Each row is a point on a landscape with many valleys, with its height.
A ball rolls from a point to whichever of its 2 nearest points has the largest drop for the distance, and stops where none of them is lower. Distance is the straight distance between rows; heights are no part of it.
fepu: [  4  10  10  -4   2  15  -4 -34  20   5   0 -10   9 -29  32 -23 -13  -5
   3  10  24  12  19 -13   6   5]  (h 5.05)
Laso: [  7   0  11  20   3  16  23  -8 -21  10   9 -14  -5  -4  21   4 -13  -7
 -11 -17  13 -13 -17   8  22  -4]  (h 4.14)
zar: [ -5  20  18  -4  -1   7 -16   7   0   3  -2  11 -12  17  14   2  21  14
  16 -21 -16   6   1   7  26  24]  (h 2.72)
Defa: [ -8  24   2 -11   8   6  24 -10  -6   5 -37  -4   6  -2 -15 -21  15   8
 -19 -14 -17  25  -3   0 -12   8]  (h 6.13)
piz: [-15  13 -28 -19   3  10 -13  -3  10   0 -14   3  30 -30  27 -17  15   4
  15  -2  -2   2  -9  14 -18  13]  (h 3.51)
ripa: [-16   0 -29  12  -5   5   3  13  11  -2   5  12 -29  30 -11  28  19  23
   3   2 -19   5 -23   8   0   6]  (h 2.69)
Zor: [-10  -4  -1 -27 -12   5   7  -9   2  -4   7  -8 -21 -20  19  10   6  24
   0 -20  11   6 -25  -9   2 -16]  (h 4.00)
zet: [ 11  14  24  -4 -24  14 -26  24 -29  15  17  19  24  12  -7  18  -2   6
 -27  36  -8   2 -11  19   6   2]  (h 4.28)
vefu: [-21 -24 -21 -19 -20  -6  -2  13  -2  -4  31  -7 -38 -14  -8   6 -10   9
  11 -24 -22  -7  -6 -21  -5  -8]  (h 3.35)
bes: [ 17  -1   6   6 -15 -20   6  29 -32  23 -18  -5  14  11  -4  -5   7  24
 -12   5 -18 -10   8  19  -6  -9]  (h 3.16)
gozef: [ 20  -6  -1 -22   8  23  10  -4  15   3   2 -11   4  -4  29   3   2  10
   1   9  34   9  16 -16   4  20]  (h 4.64)
vabag: [  7   3  24   8 -10   4   5   5  -8   1   0 -32   5  -6  18  15 -11 -35
  36  -3  18  17   2 -53  12  16]  (h 5.12)
libe: [ -8 -11  20 -14 -40  14  -1   4  -8  17  -5 -21  14  -5  13   0  -8 -21
  33  -2  36 -13 -15 -19   6  14]  (h 5.60)
Duk: [ 18 -10 -14 -21 -21 -21   5 -21  18 -15  -4 -27  -7  -5  22  18 -17 -14
  24  10  10   3   9  -6  -7   2]  (h 5.10)
lefu: [ -7 -27  -8 -17  20  17  11   0  -9  -9  17   4  16  16  -5 -11 -16  22
   8  -1   1  -8  25  10 -26 -18]  (h 5.83)
zove: [ -2 -37   6  -4  -1  26  11  -8   2   5  21   6  -4   5  10  -1 -26  -7
  -7  -9  15   1  10  10 -29   5]  (h 6.12)
Laro: [ 33 -14  20   1 -19   3  15  11   2  10  31  19  -5   4  11 -17   4 -16
   5   5   2 -12   9  11  21  27]  (h 3.53)
dobu: [ 24   5  -6  22   9   3   4  -7   4   4  16   3  27 -24 -18  -4  10 -40
   0  -6 -13  -7   9  21   6 -21]  (h 6.28)
feg: [ -9  -7  -3   1  12  -2  22  13  -2   9  25  12 -11  12   8   8   2  17
 -10 -13 -12   0  -9  11   7   8]  (h 2.47)
rinol: [ -6  35   8   0  12   1 -36  10  -7   4 -13   0   6  26 -14   1 -10   9
 -20  -4  -6   9  21  21  -8  17]  (h 2.00)
laga: [ 11  -1 -10 -16  -4 -25   0 -15  15 -29  11 -27   3   0   8  -3 -14  19
  16 -14   5  -2  12   2 -21  -4]  (h 5.30)
Deri: [-19  -4  -5 -11 -23   7  -6  -7 -15  13  -2  -3   9  16  -7  11   1   3
 -25   5  -4   5   9  12  -4  26]  (h 5.15)
pipa: [ -8  -3 -11  -8   1   3   7  13 -11 -35 -14 -11  -2 -11   2  -6 -15 -22
   9  25   6  16 -17 -58   5 -13]  (h 4.70)
finet: [ -4 -20  13  13  20   0  24 -22  15  15  26  -1   4  17  -1 -12 -24  -9
  -8   3  16   8  23   4  -5 -11]  (h 6.40)
Teg: [  2  -5 -14   4  -7 -15  28  12  -1 -27  27  -7 -19 -41  19  17 -10 -32
  -2  -1  -2  23 -20 -40 -10   3]  (h 3.97)
liri: [  3 -26  13  11   1  -4  27  12  11  19  41  16  -6   1  -8  -1   5   4
  -4  20   8  -3  -5   6  20  20]  (h 3.05)
rap: [ 20 -14  20   6 -21   5  11   8 -15  -4  -3   9 -15  16   1  -3  -2  -4
   0  -3  -2 -17 -13   5  26  -4]  (h 3.86)
mero: [ -4   9   1  -7  16 -17 -27  -4   6   5  12   3   2  -8  -4 -13  -6  13
 -23  -3   2  -2  13  23  -1 -36]  (h 3.37)
dod: [ 12   2   1   7 -17  -9 -20  15  34 -14  20  11 -15  33 -43   9   7  14
 -10  -2   5   7 -11  10  -1 -15]  (h 1.63)
benu: [-12 -11 -27 -12 -20 -31  -5 -12  10  11 -10 -36  -2  23   2   9  -1 -13
  10  10  -5   1   8  -3  -7   3]  (h 4.88)
lev: [ -3  30   3  -1   6  -8 -44   3 -12   4  17   0   8   0 -16  11   8  18
 -34   6  10  -4   7  37   3  -3]  (h 2.89)
mal: [  0   9  27  20  15   9 -19   3  -5  10  -1   7  10  29  10   9  -2  -4
   8  -1   0   4   9  17  18  13]  (h 2.97)
ral: [ -5  11  -8   6  42  -4  12  20  -3 -18  14 -19   1   3  10   3  -5 -12
  -5 -20 -10   9  -4 -23   2  -9]  (h 4.81)
litub: [-15   3  15   0  10  -8  -4  -3  -8   0 -11 -10  -6  -8   9   2   8   3
  18 -26 -11   1 -24 -28  28  17]  (h 2.27)
rav: [  0  -8 -12  15  14 -20  -4  -2  16  -5  -3 -12 -13 -14   2  33 -22  12
  33  -6   2 -25  -8 -12   2  22]  (h 3.63)
Mib: [  9   5 -35   5 -26  -1 -20  14   5  -6 -12  -1  27  -1  -7  10  21   9
 -11  14 -17  -2 -15  13 -22   2]  (h 1.87)
fel: [ -3  -3 -21  -1  20   3  -7  -9   0 -19   8  -5   9 -11  11  -3 -11 -13
   7  -3   3 -16  17  12 -20  -4]  (h 5.54)
novup: [ 18   8  14   4  10 -14   5 -20  10   6  -3   8  10 -15  30 -13  -7  22
   0  21  12  -4  22  12   3 -13]  (h 5.44)
razav: [  6  -2  18  19 -33  17   7   2  12  32   0 -23  19  -9  15  12 -19 -31
  30   1  34 -12   7 -43 -11   7]  (h 5.39)
sigaf: [ 15   4   7  -2 -19  -6 -15  18  -8  14  -8  17   2   2 -10  -6  14  28
  -5  -2 -21   7 -16   8   1 -26]  (h 2.59)
Mut: [-11 -12  -6  -2 -22 -18 -29  11  26   0  13  12 -32  15 -38  14  16  -5
  -7   5  13 -13  -9 -10  10  14]  (h 2.35)
Vapog: [  5   0  -1  26  -2   5  -2 -20   8   2  -9   1  15 -18 -26  -5   2 -32
 -24  -3  11   6   4  18  -1   2]  (h 6.05)
Busat: [ -3 -10   9  28  20   4  22 -11  -3  28  15  12  11   8  10 -17  10 -21
 -14  19  -9   4  37   0   5 -25]  (h 6.69)
fupem: [ 13  -3  -7 -29  -5   8 -11  13  15   2 -22  -6  -3   9  39   3   3  10
   8  -7   7   7  13  -8  12  40]  (h 4.30)
kipe: [-16  -5 -12  16 -15  -6  -9  15  10  -6   0  18 -42  30 -17  31   3  12
  -7  12  17 -25 -28   0   8   5]  (h 2.06)
suk: [  1 -20  15   1  -6  18  -3 -16  -3   4 -14  -8   7  -4  -6  13   1  -6
  21  -4  41 -19 -10  -7  11  22]  (h 5.78)
tebav: [ 15 -12   5   4 -12  12 -12  22 -24  14   3   0  30  -2 -18   3  -6  -6
  -6  10 -14 -10  -3  33  15  -5]  (h 3.77)
pem: [  1   2  18  10  25 -23 -14   2  -8   9 -10  -7   4  10 -17 -22 -14   7
 -16  -4  -2 -16  34   1  -6 -26]  (h 3.78)
fasa: [ -1 -24 -22  -1  -2  -3  17  -6  -3 -10  13   5 -26 -21 -22   6 -16   0
  -5 -14 -16 -17 -13   0   1  -8]  (h 3.00)
dola: [ -1  -7   7   9  31   5  26   6   5   0   9 -24  10  -8  15  22  14  -2
  17 -24   4  21 -18 -23   9 -23]  (h 4.63)
Retek: [-13  -6   8  -6   1  -1  -8 -10 -11 -40  -6 -18  -3 -12  17   5  -3 -24
  31  10  20   3  -3 -37  14   4]  (h 4.90)
Pup: [  5 -16  21  13   2  24 -16 -21   8 -10 -13  18  -9  -2 -23  31   6   9
   8 -31  26 -21  -3   3  -2  18]  (h 6.00)
fod: [  3   8 -18  -7   7  -4  29   3   0  -8  -2  -3  -7 -39  17   6  -8 -27
   7   5 -17   0 -26 -16  14  11]  (h 4.25)
simav: [ -2   9 -10  -5 -20 -32   1 -11 -16 -22 -26 -17  -5  30  -8 -13   2  -4
  12  21  -7 -10  15  -3   2   8]  (h 4.60)
Befa: [ -4   7   5  -3 -18  -3  11 -17  -4  23  -1  10 -13   2  12   3 -17   4
 -38  32   6  23  -1  20   7  12]  (h 5.55)
Gige: [ 31  11   8 -12   9  -6  37  -7  -7 -15  -4  10   5  -6 -13 -19   4  24
   3   3   1   7   1   7   2  -4]  (h 6.04)
luvun: [ 13  12   2  19  33  -5 -16  12   3 -11   9 -22  11  -5  23 -21  -1  -9
 -11 -13   8 -16  18 -35  15   6]  (h 5.04)
lizi: [  0   1 -18  22  12  13 -23  -8  15 -13   9  18  -3   3 -31  35  15   3
   5 -16   7 -10 -11  28  -9  18]  (h 6.26)
ludak: [ -2  23   7 -12  10  30   5  13 -18  -3 -29   7  17  29  11  -9   2  16
  13  -3  -8  -4  12   9 -16 -11]  (h 2.65)
tumo: [ 15 -23  -1   4   0 -22   4 -12   1 -18  -8   5  -7   0  11 -11  14 -10
 -11 -13 -11   1   2  -8 -14 -26]  (h 3.99)
gad: [-21  -2 -16 -37 -16  11  13 -12  11  -6  27  -3 -23 -16  -8  -9   5  24
  19 -13 -19  19   1 -16  -9  -7]  (h 3.71)
fumib: [ -4  -6   4  40  19  13   5 -21   1  25  15  17  -4 -15  35  -3 -11 -23
   8   3  -1   2  20 -23  16 -37]  (h 6.91)
bupub: [-18  -2  -3  -5  13  16  -5   5   1   6  -2  34   6   3 -21   1  14  -1
   7  25 -18   1 -12  12  12  -2]  (h 5.16)
gupo: [ -9  12 -21  -2 -13  -8   0   3  -5  11 -13  -6  45  -9  16  -1  29   4
  -8   3  -1  -1  -3  33 -29   1]  (h 2.84)
ded: [  0 -20  -3   7  -7  -5   3  22   2  -8  -3   5  -3 -27  -2  -9 -28 -24
 -11 -22 -32  -1 -15  -3  -7 -15]  (h 3.36)
sasov: [-16 -11  23 -10   6   6 -12   5  17  18  -3   5 -15  -5  -7  19 -15  16
  18 -16   2   7 -11 -24  15  10]  (h 2.68)
tirup: [ 12  -8 -13  -7 -36   1 -26   1  10  -7  11  12   5  12 -32   7  12  11
  -3  11  12  -4 -14  16 -23 -10]  (h 0.58)
Sel: [ -9  10   3   6  -2 -41  -9 -10 -11  -3 -25 -11  -4  20 -19 -18  14   0
 -29  17   2   0  19   4 -13 -11]  (h 4.26)
Kiton: [-16   8  12  -1   3  -1  31   0 -21  -3  -3   5  11 -11 -10 -42  22 -14
 -27 -10 -13   7   2  10 -36  -5]  (h 6.43)
rasol: [-19   5  -5 -12   6  -9  -8  -2  15  -8 -14  -2  13  -4 -31 -17   4 -18
  15   1 -20   5  -2   2   5   6]  (h 5.42)
Kisel: [ -1 -10 -20  -3  13  -7   6  14 -14 -32 -14   2 -15 -23  18   9 -11  -8
  11   6 -27   1  -9 -28   8 -12]  (h 4.47)
Vemu: [ 13  26   9 -15  11   3  27  16 -22   9 -21  -4   1  -5 -34 -31   0  16
 -17  -7  -9   6  -8   4   8  -9]  (h 6.27)
bifa: [ 23  16  -2   7   7  -9   6 -18   1  -8 -19  25  15  -3  12 -11  24  18
  -5  28  -1  -2  -4  27   7  -5]  (h 5.77)
vagol: [ -3   7  13 -12  -1   4  11 -21   8   8 -28  12 -13  11  18  -5  -4   1
  -9   8 -12  30   9  12  -6  -1]  (h 5.85)
Deven: [-23  20  16 -21  -3  17  -5  -3 -42   3 -33  -1  -7  24  -7 -24   3   8
  -5   7   3  -9  39  17 -17 -12]  (h 3.48)
vemor: [  7  -4   4  18  27  16  34  -5  -9 -11 -10 -14  13  -9   5  13   7  -2
   8 -17  26  -2 -33 -15  15   5]  (h 4.42)
musur: [-18  12  -3   5  -6   0 -14  -1   5 -34  18  17 -21  16  -5 -29  19  30
  -6  -5  -2 -10 -10  -2 -24 -12]  (h 4.57)
tef: [ -4  -9   9  29  15  11 -15  -3  14  44  13  12  -7 -15  20  15   3 -15
 -15   5  11   3   5   5  17 -20]  (h 7.06)
Gemis: [-10 -14   3   5  -6 -12 -19  -8  18  37   0   0 -12 -27  10  24 -20   5
  13   7   7  -9   2  -4  15  24]  (h 3.17)
lan: [  0  45  -2 -15  24 -13  -1  13  10   8 -11   0  -3  23 -35 -17  -1   1
  -7  10   4  12  25  23   0   6]  (h 0.67)
geze: [ 17  -6 -12  20  -2 -13   3  -4   3 -29  13  13 -13  25  -2  -5  28  22
  -7 -17  -8 -13   8   4 -17 -20]  (h 4.27)
sebe: [ -1  39  -6 -23  18  24  15   7   2  -7 -13  -5   0  33 -13  -6   2   0
  15   2 -11  10  11  33 -12   4]  (h 1.85)
Turig: [ 11 -10  -3   7  -5 -11   7  -1   7 -12  13  -9   1 -37   4 -10 -12 -23
  -8 -10 -14  20 -10 -34 -15 -23]  (h 3.67)
zad: [-25   6  -1   0 -17   6 -18   9 -24  24  13  10  16   8  -1  26  13   6
 -12  24 -15   9 -27  11   2  17]  (h 4.74)
Teloz: [ 16   3 -28 -14  -3  -4 -18  11   6 -12 -24   3 -16  -1  18  20 -13  19
  30   6  -3 -11 -11 -14  10  21]  (h 3.98)
fakuz: [-12  -6   6   2  12   8 -18  -6   6   7  -9   7  24  -4 -35 -31 -15 -18
 -19   7  -1  -1  13   5 -10   6]  (h 5.72)

For each start below, name the point where the ball stops.
lefu | lan
luvun | feg
Vemu | litub
Pup | fasa

Call two points neighbours if one is among the 2 nearest of the other. Go from one point of each pair to the other, from neighbour to neighbour, staying as low as possible. Name the highest point that can't be avoided.
litub and lan | mal
tirup and feg | ripa
kipe and tirup | Mut
